Each scene shows the same named points in several views. A view is turned or mirrored, and shifted as a whole, has a little noise and may leave points out.
In the rows, zero is written as 128.

Scene 1
View 1
J_646: [175 117  95  95 129 144  80 164 137 130 117 142 149 159 107 151  94 149
 148 131 122 128 160  50 175 167 156 103]
J_114: [153 146  92 112 140 132 124 147 146 140 114 114 129 119 118 107  95 133
 156 132 134 159 157  72 131 162 117  84]
J_778: [162 129 138 109 130 149 104 152 145 121 132 102 141  94 122 143  89 139
 142 121 109 152 147 119 157 127 169 128]
J_399: [155 134 117  93 144 143 104 148 151 129 143  88 124 102 118 109  88 138
 146 119 140 144 157 106 128 118 151 101]
J_654: [140 144 114 113 134 129 143 160 138 142 112 100 135 113 143 102  94 119
 148 145 150 154 147 101 136 139 120  95]
J_631: [152 138 138 123 119 138 140 165 135 134 108 109 149 109 147 131  92 125
 140 142 125 159 139 114 162 144 143 124]
J_743: [131 143  98  74 154 123 129 163 148 146 136  84 114 120 133  69  83 117
 147 142 192 123 160  94 106 113 110  70]
J_927: [131 146 134 107 128 120 159 174 133 145 106  94 141 112 163  94  88 106
 138 156 172 142 133 121 139 126 118  97]
J_753: [147 157 122 135 132 133 151 145 139 141 107 102 133  92 135 110  96 130
 156 136 117 183 143 104 131 154 116 106]
J_579: [132 159 101 106 149 125 151 149 146 150 121  82 115 102 136  70  92 122
 158 140 170 159 154  95  98 133  96  71]
J_414: [152 154  73 139 132 128 143 146 138 152  87 139 135 139 117 116 111 139
 166 143 118 179 154  35 137 207  87  77]
J_434: [164 137 115 135 119 146 120 149 133 133 104 135 152 121 125 151 104 139
 152 134  94 172 147  81 168 173 144 121]
J_518: [146 153 125 133 124 128 155 162 133 142  95 111 145 113 147 117  94 120
 146 150 125 169 134  99 147 163 117 107]
J_63: [146 150 144 123 141 146 131 137 150 119 146  67 122  54 128 111  83 133
 147 120 115 178 148 151 121 101 152 123]
View 2
J_778: [138 104 146 101 167 113 126  88 135 118 148 106 102 151  96 170 140 161
 108 135 129  93 135 137 103 116 134 133]
J_434: [126 102 121  91 137 139 139  93 135 104 110 108 107 144 108 152 143 164
 112 137 124  86 115 167 121 103 142 130]
J_63: [183 110 151 152 148 104 108  77 110 139 160 137 116 177 112 200 122 162
 120 150 140 112 172  94  81 120 124 136]
J_579: [150 124 143 110 110  90 143  78 122 158 133 131 117 187 152 155  85 111
 137 120 139 101 172 103 124 105 141 108]
J_414: [102 106 124  67  90 134 162  89 137 124  84 115 113 175 149 120  98 116
 135 116 119  75 116 156 153  90 158 111]
J_753: [154 114 128 122 113 121 140  83 113 133 112 127 118 169 132 163 111 146
 124 137 132 104 148 128 119 105 134 126]
J_743: [157 147 150  91 144  57 152  76 129 178 155 109 101 160 158 143  91  98
 123  95 149 120 195  96 135 106 140  96]
J_114: [129 116 141  85 131 106 145  86 136 138 130 113 109 167 136 144 107 119
 124 116 133  90 147 127 128 101 145 110]
J_399: [154 114 156 101 165  87 125  82 137 145 167 113 106 162 119 166 116 133
 114 120 134 102 170 104 106 111 133 119]
J_631: [159 124 116 121 141 111 141  85 108 128 120 108 105 134 117 166 139 164
 108 139 142 113 144 147 120 111 129 124]
J_927: [176 148 111 128 127  83 157  80  94 162 119 113 103 131 148 161 117 140
 120 119 148 139 178 132 139 113 130 107]
View 3
J_399: [126 128 165 137 144 122 114 113 101 134  95 127 182 130 114  97 114 136
  89 167  99 155 189 103 156 165 121 117]
J_753: [132 115 120 149 154 112 160  95 128 140 103 131 171 127 129 111 123 139
  96 158 120 140 120 101 155 173 128 139]
J_114: [132 109 134 127 158  99 147  99 105 141  98 136 177 106 102  90  95 143
  89 179  95 143 135 110 173 176 119 129]
J_518: [147 115 118 141 147 105 169 105 130 135  85 135 162 113 109 111 125 137
 104 172 138 144 111 116 149 172 114 140]
J_927: [150 140 140 147 159 102 160 117 150 105  84 122 176 120  93  96 130 149
 109 165 148 170 139 123 135 178  92 115]
J_631: [141 112 130 150 133 123 156 102 119 150  77 140 155 126 125 122 136 128
 107 173 133 140 132 113 148 157 132 140]
J_434: [143  86 121 133 122 117 156  98  95 173  70 159 142 112 124 122 126 123
 101 194 123 123 124 123 164 155 143 143]
J_743: [125 140 165 126 175  93 126 118 125  93 106 113 200 107  75  70  91 160
  88 169 100 173 176 109 155 187  87 102]
J_654: [139 126 138 140 154 105 153 109 127 125  94 130 174 114 104 100 115 146
  97 171 123 152 137 115 153 177 107 125]
J_414: [140  78 101 117 160  71 180  85  96 158  98 147 162  81  97  92  77 144
  90 189  95 123  85 124 188 186 120 149]
J_778: [137 116 155 141 119 139 127 110 101 157  67 142 161 135 130 121 140 121
 101 180 123 143 177 107 147 144 136 129]
J_646: [151  84 147 105 115  99 133 107  65 170  54 164 147  84  88 104  96 127
  88 225 105 135 161 139 175 156 129 127]
View 4
J_579: [113  98  96 110 157 141 146 130 151 123  89 150 120 112  96 160 148  84
 107  90  88 109 151 166 131 129 100 179]
J_646: [ 73 130 138 146  69 168  93 138 166 153 133 143  96 118  72 129 165 112
 155  82 103  56 104 153 105  81 152 165]
J_654: [108 127  92 115 135 170 130 134 165 113 108 142 126 124 105 140 155  89
 121  97  88  94 138 153 118 114  98 160]
J_414: [ 84 137  95 110 124 158 118 139 137 135  67 157 110  71  61 171 170  92
 140  56  99  69 171 140 124 106  95 181]
J_518: [101 142  75 108 131 184 118 137 163 104 111 141 131 110 100 142 175 102
 143  92  89  83 146 140 118 112  91 154]
J_927: [124 148  88 108 140 173 147 141 182 101 111 142 144 136 130 126 141  80
 109 105  81 100 133 150 118 107  79 143]
J_778: [101 103  93 128 120 187 102 128 164 115 160 126 117 148 108 120 183 118
 151 117  85  94  99 165 111 129 141 159]
J_434: [ 78 131  88 124 102 197  91 135 153 118 132 135 117 109  79 139 198 123
 175  84  93  67 125 141 110 113 127 162]
J_114: [ 97 110 111 119 125 155 120 131 152 133 102 145 113 105  82 154 161  94
 128  82  90  87 142 154 120 113 118 178]
J_743: [129 111 122 114 153 129 165 136 176 128  90 147 127 135 127 138 108  58
  73 101  82 116 136 173 128 108  92 167]
J_63: [124  68  70 112 168 175 134 116 150  97 150 126 133 155 128 132 182 110
 134 128  74 125 110 181 126 165 125 170]
View 5
J_753: [123 120 163 107 150 142 126 169 117 113 130 174  87 119  81 163 142 109
 118 137  97 117 111 161 159 144 177  95]
J_63: [ 76 144 169 131 141 122 140 154 100 112 123 128  64 139  59 156 109 125
 114 112 105 115 155 185 163 142 185 130]
J_778: [110 113 166 139 151 115 133 149 130 133 133 152  87 146  78 125 103 125
 144 133 130 110 122 174 129 140 162 126]
J_434: [146  84 157 136 158 125 119 169 155 124 143 179 106 123  95 135 119  99
 136 149 129 116  84 161 135 134 153  94]
J_399: [115 147 184 123 151 117 132 141 104 111 139 173  89 143  63 136 107 146
 156 127  94 111 128 159 154 167 165 130]
J_518: [138 109 152  91 152 143 134 163 116 127 127 184  97 131  92 160 155 111
 120 153 106 117 103 154 140 139 174  87]
J_646: [176  95 171 136 167 110 115 146 158 121 159 210 122 141  85 108 105 138
 186 156 125 107  77 143 121 162 132 112]
J_927: [125 148 159  61 140 148 160 134  79 143 120 186  97 168  82 154 163 159
 141 156  88 113 134 150 123 149 186 109]
J_743: [137 177 188  74 152 137 147 129  74 108 134 215  99 146  62 153 142 176
 163 138  54 107 133 140 159 183 170 122]
J_579: [131 157 183  92 158 141 131 160  90  96 133 197  91 115  68 170 148 139
 129 133  57 113 123 146 183 170 170 102]
J_631: [125 108 154 108 146 136 140 153 123 136 128 165  94 147  91 143 134 117
 130 149 123 115 112 163 125 131 171 100]
J_654: [134 133 164  92 151 140 138 153 102 121 132 186  97 134  80 155 148 136
 135 146  90 112 116 151 148 155 172 103]

In a view up to two points have been moved. Name them for each view, in the order of its rows, or write -.
view 1 -> J_579
view 2 -> J_778
view 3 -> J_631
view 4 -> J_414, J_743
view 5 -> J_927
